Points on a hilly landscape, in no order, each with its height.
A climber steps from a point to the highest of its 2 nearest points, and stops where none of them is higher. Distance is the straight distance between rows; heights are no part of it.
Fovu: [12,1,-27,-12,24,42,-2,-3,33,56,23,12,40,-37,-7,34,-5,-8,-20,-16,-1,6,12,-24]  (h 5.67)
bepuz: [-27,21,-48,-7,-38,5,-30,-18,31,21,10,-2,10,52,-13,31,28,-16,-5,-22,53,11,-22,21]  (h 5.58)
sife: [1,-12,24,19,5,19,-37,1,-48,-62,8,-23,-23,29,25,-13,3,-8,8,22,-15,5,2,9]  (h 0.71)
Kud: [45,17,-37,33,25,14,-13,-7,-8,-30,-5,17,-26,-42,34,-9,57,-43,-9,20,8,4,-3,33]  (h 2.23)
Guva: [15,27,12,9,-15,-13,15,0,27,4,-40,34,31,-31,-31,26,43,13,9,-27,62,-36,-14,-1]  (h 6.29)
Dal: [4,-25,23,38,14,21,-20,37,-27,-31,-9,-15,-22,-20,64,-20,-6,10,-10,19,-65,27,-12,-10]  (h 1.48)
vepa: [13,10,13,9,-23,-29,13,3,14,-16,-20,44,15,3,-10,-13,66,20,4,-15,50,-27,-23,13]  (h 6.43)
nodo: [-19,31,26,-2,6,17,45,-3,6,5,14,17,45,28,0,20,12,17,-11,-20,38,4,-6,-33]  (h 2.54)
vudit: [3,31,3,-4,-49,0,16,-26,-1,38,-35,1,10,40,-26,45,44,11,-6,-3,71,51,-16,-3]  (h 1.84)
tofon: [-40,-5,-11,-45,-45,-12,-32,-29,-20,21,-13,11,-11,45,-24,11,-6,25,-9,7,43,26,-1,26]  (h 0.11)
Vake: [11,0,5,36,22,8,-6,30,-21,-14,9,-1,-7,-15,43,-13,18,-1,-11,30,-25,40,9,5]  (h 1.71)
piv: [11,3,-13,-20,-14,11,-28,-14,44,55,19,-24,-11,12,33,53,-37,1,-30,-29,28,-8,-48,-23]  (h 6.23)
kir: [3,2,33,-8,-7,10,-43,-32,-66,-62,10,-11,-26,55,2,-3,43,-23,-8,27,22,19,8,15]  (h 0.52)
Gur: [-2,3,-11,-12,2,-3,8,-23,-2,23,-27,31,21,-36,-75,17,11,14,25,7,38,-25,22,5]  (h 1.38)
Nebi: [-27,13,4,-4,23,1,29,7,6,19,13,8,30,-3,20,-6,-62,16,-7,-6,-41,-6,13,-40]  (h 2.99)
Ruka: [-13,-1,29,-26,-12,-39,13,11,-11,-1,-32,-19,24,-39,-18,0,-40,25,41,-14,13,-14,14,-13]  (h 0.63)
Rit: [23,-19,-10,-10,-34,12,-29,-11,31,60,12,-14,-20,14,56,42,13,5,-34,-14,24,24,-58,-16]  (h 6.53)
zomap: [-6,26,-19,3,10,28,2,-8,-13,-27,-12,9,-22,-16,-11,15,8,19,20,2,14,-21,3,6]  (h 1.09)
sop: [17,-18,8,-12,2,-32,-8,6,40,62,10,-1,35,-51,14,17,-62,-23,-12,-9,-28,-19,30,-16]  (h 2.43)
lirip: [-11,23,-8,-7,-4,-26,-6,4,-39,0,19,-5,-13,33,-17,1,19,16,15,41,29,30,7,-13]  (h 4.70)
kitek: [-52,15,-27,3,3,12,-2,4,-7,-3,31,-5,14,22,34,-14,-39,5,12,-2,-44,3,17,-20]  (h 3.23)
levan: [10,-30,-2,36,21,38,-30,5,-13,-58,18,-22,-43,24,12,-18,-7,-24,1,9,-54,-26,-11,17]  (h 0.83)
Sema: [-19,36,18,-1,-37,1,15,-40,-12,-7,-5,14,4,52,-2,32,52,-5,-9,-3,73,25,1,11]  (h 2.02)
Muro: [15,25,-2,0,44,5,17,24,-19,-25,33,-38,20,8,-20,2,3,-18,16,11,14,31,7,-19]  (h 5.06)
bova: [-22,-1,-2,13,29,-9,-9,11,-19,-35,60,-41,11,63,-7,-9,-27,-39,7,28,-14,9,5,-15]  (h 4.01)
Fudu: [4,-28,45,27,9,3,-4,23,-1,-19,-5,-7,-28,-3,70,4,-31,9,-35,10,-44,-11,-19,-7]  (h 1.26)
samo: [-42,26,-14,10,-21,40,-8,-18,-26,-42,-37,29,-28,-2,19,0,13,41,24,-5,-2,-21,3,15]  (h 1.01)
piz: [-5,21,-16,-5,-35,-9,-8,-30,5,24,-47,27,11,10,-51,33,44,4,-4,-4,76,10,-10,36]  (h 1.68)
teb: [-16,-21,-1,-8,-22,-53,13,14,17,-17,-3,33,22,6,-17,-41,36,20,22,-12,9,-38,-7,9]  (h 7.35)
figu: [30,-3,46,4,45,-22,37,10,17,22,20,-14,24,9,4,12,-72,-8,-35,4,-10,-4,-19,-45]  (h 6.77)
Femo: [3,-4,35,1,10,-14,25,6,10,-1,-16,-11,-2,-37,-12,13,-42,2,16,-3,-12,-44,27,2]  (h 0.76)
guzag: [52,-19,1,-6,10,-9,-12,-7,-34,-13,-14,23,-39,-31,-18,-32,35,-2,1,37,-5,13,24,41]  (h 2.67)
sipa: [22,-13,15,12,38,0,12,25,47,39,12,-6,14,-46,30,30,-34,-26,-43,2,-42,-21,7,-25]  (h 2.58)
rami: [24,-11,-4,11,47,4,17,33,6,-17,26,-21,18,-9,-20,-19,-13,-27,5,7,-31,11,9,-3]  (h 4.67)
Ditik: [13,27,-13,4,17,6,16,-31,-9,-2,-20,34,-12,-34,-34,18,19,-6,10,19,42,-30,24,24]  (h 1.23)
vifuv: [24,-34,28,48,18,13,27,25,11,-9,-30,-8,-62,-30,-6,-22,-31,6,-10,5,-97,-39,-2,-5]  (h 6.57)
pef: [-6,-3,-26,20,40,-14,4,22,3,-46,46,-31,-3,30,-30,-21,-4,-39,26,22,-21,-23,5,5]  (h 4.37)
dib: [-44,17,35,-22,-8,-9,29,-24,-18,-18,0,13,32,31,-9,5,13,10,2,-4,53,14,17,4]  (h 2.30)
zerot: [29,-14,3,27,29,-17,22,45,16,9,-1,5,-24,-31,-10,-21,-17,17,0,20,-65,-30,1,-21]  (h 6.98)
rinot: [3,-17,-27,-43,-5,-40,-11,-6,-33,6,-11,12,-2,-7,-66,-39,45,16,27,29,19,29,15,13]  (h 3.38)
kavez: [19,34,3,7,1,35,18,-18,-24,8,5,23,-22,28,-12,30,46,33,-14,23,40,23,-18,-26]  (h 6.11)
reze: [-18,-32,33,4,0,6,7,-14,-11,-26,9,-21,-27,17,11,-19,-54,-18,-1,1,-44,-20,25,28]  (h 2.11)
rus: [-5,-37,35,-15,0,-22,6,-8,12,0,8,-33,1,3,26,-22,-97,-29,-8,-16,-52,-18,15,12]  (h 2.22)
fofa: [-24,7,-4,-8,13,-5,-16,-3,-16,-5,49,-26,17,50,30,-13,-51,-10,-3,7,-15,25,-4,-27]  (h 3.57)
Popu: [-2,-8,3,-17,-13,4,-27,-36,-32,-26,18,27,-25,35,2,-18,46,-23,-21,25,14,20,24,37]  (h 0.32)
Tafi: [31,3,-17,-14,17,19,15,-10,32,78,42,1,31,9,7,26,-16,-1,-36,-9,5,24,-17,-52]  (h 5.91)
zatur: [29,-22,-36,-23,26,51,-20,14,26,33,24,-4,15,-34,15,10,14,8,-20,-23,-15,16,-32,-27]  (h 5.46)
vosi: [-43,1,4,-42,-34,-17,-10,2,-13,-17,-47,-28,22,-15,-18,-3,-46,34,49,-40,21,-1,-7,-6]  (h 0.51)
Puf: [13,-16,-7,47,20,24,29,33,29,-35,-29,-24,-21,-40,-16,-48,3,-36,17,-32,-101,-29,3,4]  (h 6.14)
Vub: [-14,-24,13,12,-4,-52,35,33,13,-10,-2,16,25,-8,-10,-56,7,13,23,-6,-46,-33,7,-9]  (h 7.83)
tima: [-63,2,-20,-42,-24,-29,-13,-7,-13,-15,-34,-28,34,7,-45,-1,-12,18,48,-19,47,11,-3,10]  (h 0.39)
Zafa: [12,9,6,0,-20,-10,0,22,31,37,-30,36,32,-28,-7,23,21,40,-7,-26,25,-15,-23,-30]  (h 6.84)
gani: [32,20,5,42,36,8,4,6,-22,-44,3,-6,-15,-16,17,-2,36,-34,-6,29,9,18,7,21]  (h 1.98)
sesos: [15,3,-42,-10,-28,-5,-38,12,14,35,28,-14,7,19,24,4,32,-8,-2,-9,21,50,-22,-7]  (h 4.85)
gug: [49,-20,-3,-34,7,-25,-6,-6,-22,20,-4,21,-1,-28,-54,-24,40,-1,5,32,22,25,28,21]  (h 2.98)
Gumo: [24,33,-24,-8,28,24,-4,-3,-4,-6,30,-38,3,-3,-17,28,22,-36,12,4,38,33,10,2]  (h 5.51)
rar: [-20,7,24,21,37,10,33,16,29,13,6,2,13,-19,39,23,-66,-9,-34,1,-57,-20,15,-31]  (h 2.78)
Sep: [-51,9,-2,-3,-41,31,10,-31,-17,-27,-47,3,-27,-20,-1,-23,-7,26,43,-37,-29,-35,21,23]  (h 0.95)
luzit: [-27,2,-5,16,-25,38,-5,-19,-23,-49,-23,-23,-51,-14,12,-30,-5,4,42,-27,-56,-41,8,22]  (h 0.92)
fad: [-4,6,-8,-19,-2,-7,-9,-8,33,19,16,-15,18,-10,-14,30,-17,-25,10,-20,34,-22,20,19]  (h 6.30)
rekos: [22,-19,69,11,1,-20,3,24,24,-21,-10,-20,-6,-9,58,18,-33,-8,-37,-16,-2,-22,-22,-2]  (h 1.04)
Tekop: [11,-6,-26,23,7,32,-10,-22,-21,-59,-8,-10,-67,-11,-10,-31,2,-17,29,10,-46,-47,4,32]  (h 0.89)
Pimad: [13,19,-8,4,-25,14,2,0,-9,43,-7,28,-13,30,4,22,35,56,-21,14,32,36,-36,-36]  (h 6.50)
mer: [-14,18,-39,-7,-37,13,-19,-4,54,51,4,-7,25,39,10,47,2,2,-19,-45,37,5,-48,-15]  (h 5.93)
leto: [26,-25,27,41,23,31,39,18,14,-47,-40,2,-37,-38,-16,-33,2,-5,1,-20,-76,-47,-5,8]  (h 6.35)
dife: [-32,4,-12,-31,-21,18,-18,-44,-13,13,25,32,-12,52,-10,8,19,-2,-25,10,28,16,19,22]  (h 0.15)
dovun: [12,-30,-14,44,40,37,4,33,27,-48,0,-5,-5,-24,19,-32,12,-45,-10,-15,-76,-2,-5,17]  (h 5.87)
Dopi: [4,-8,70,-1,-4,-25,21,8,3,-17,-14,-6,6,-13,24,13,-39,1,-9,-7,12,-28,11,11]  (h 0.87)
navu: [23,-43,22,-31,3,-29,0,-12,22,40,13,-5,29,-17,11,-23,-74,-23,-18,-16,-35,-9,21,5]  (h 2.32)
fur: [8,-9,4,27,24,-46,42,43,6,8,-3,4,15,-35,-28,-37,-9,3,28,20,-56,-19,24,-18]  (h 7.62)
Fizu: [-3,19,-3,-30,22,13,-4,-23,-4,-19,18,-37,6,-6,-30,29,-8,-43,18,-6,49,9,31,28]  (h 5.90)
Refud: [45,-8,6,-11,43,9,12,1,8,50,38,-20,8,-1,0,18,-43,-7,-34,15,-8,22,-12,-36]  (h 6.22)
valov: [31,-15,-36,-27,-5,9,-31,20,17,48,25,-15,22,-7,27,-9,6,13,-14,-20,0,49,-37,-33]  (h 5.20)
Dis: [-13,-1,5,-1,-40,-11,-14,17,17,23,-17,40,11,-1,46,-1,18,46,-17,-19,11,7,-18,-4]  (h 7.47)
ret: [-31,7,14,-13,3,-15,34,2,3,12,18,25,48,22,6,-20,-23,22,-4,-10,-3,-5,4,-28]  (h 2.77)
kon: [-69,-11,-25,-39,-44,-21,-31,-19,-20,-23,-20,-5,8,37,-24,-19,5,19,31,-9,28,5,-5,28]  (h 0.25)
Ledi: [-27,6,-26,-20,-18,-50,-10,13,-31,25,0,10,10,5,-20,-25,14,28,26,36,14,41,17,-4]  (h 4.00)
leze: [-10,13,-34,-1,-23,-8,-31,-3,20,-3,40,-10,5,40,19,6,32,-30,4,-11,33,10,-6,17]  (h 5.15)
vamo: [-8,13,6,7,-45,11,-15,4,-7,7,-12,22,-1,31,41,10,41,43,-16,-9,35,25,-38,-17]  (h 6.93)
Zos: [23,-20,-11,-7,-28,5,-37,8,18,51,-13,26,-18,-23,46,14,25,32,-27,-4,8,15,-29,3]  (h 6.94)
sebe: [-34,1,-27,-8,-29,-18,-12,-32,1,44,-57,41,41,-20,-78,23,22,17,9,11,47,2,14,30]  (h 1.52)
Demut: [14,27,23,-3,24,5,17,-14,-51,-22,10,3,-25,21,-28,13,26,7,-8,46,33,28,15,-7]  (h 5.45)
vusur: [40,4,-39,17,13,-2,0,-16,-23,-40,-21,30,-28,-40,-1,-44,43,-32,12,20,-9,-16,11,42]  (h 2.45)
Zokor: [-18,-13,7,28,-3,9,6,2,4,-10,-2,-46,-54,-11,18,-12,-62,-25,18,-4,-81,-38,23,16]  (h 2.03)

For each start below, name the point where the climber stops.
Vake -> Dis
fofa -> fad
kir -> Nebi
sesos -> figu
zomap -> Nebi
tofon -> Dis
Ledi -> Dis
reze -> Nebi
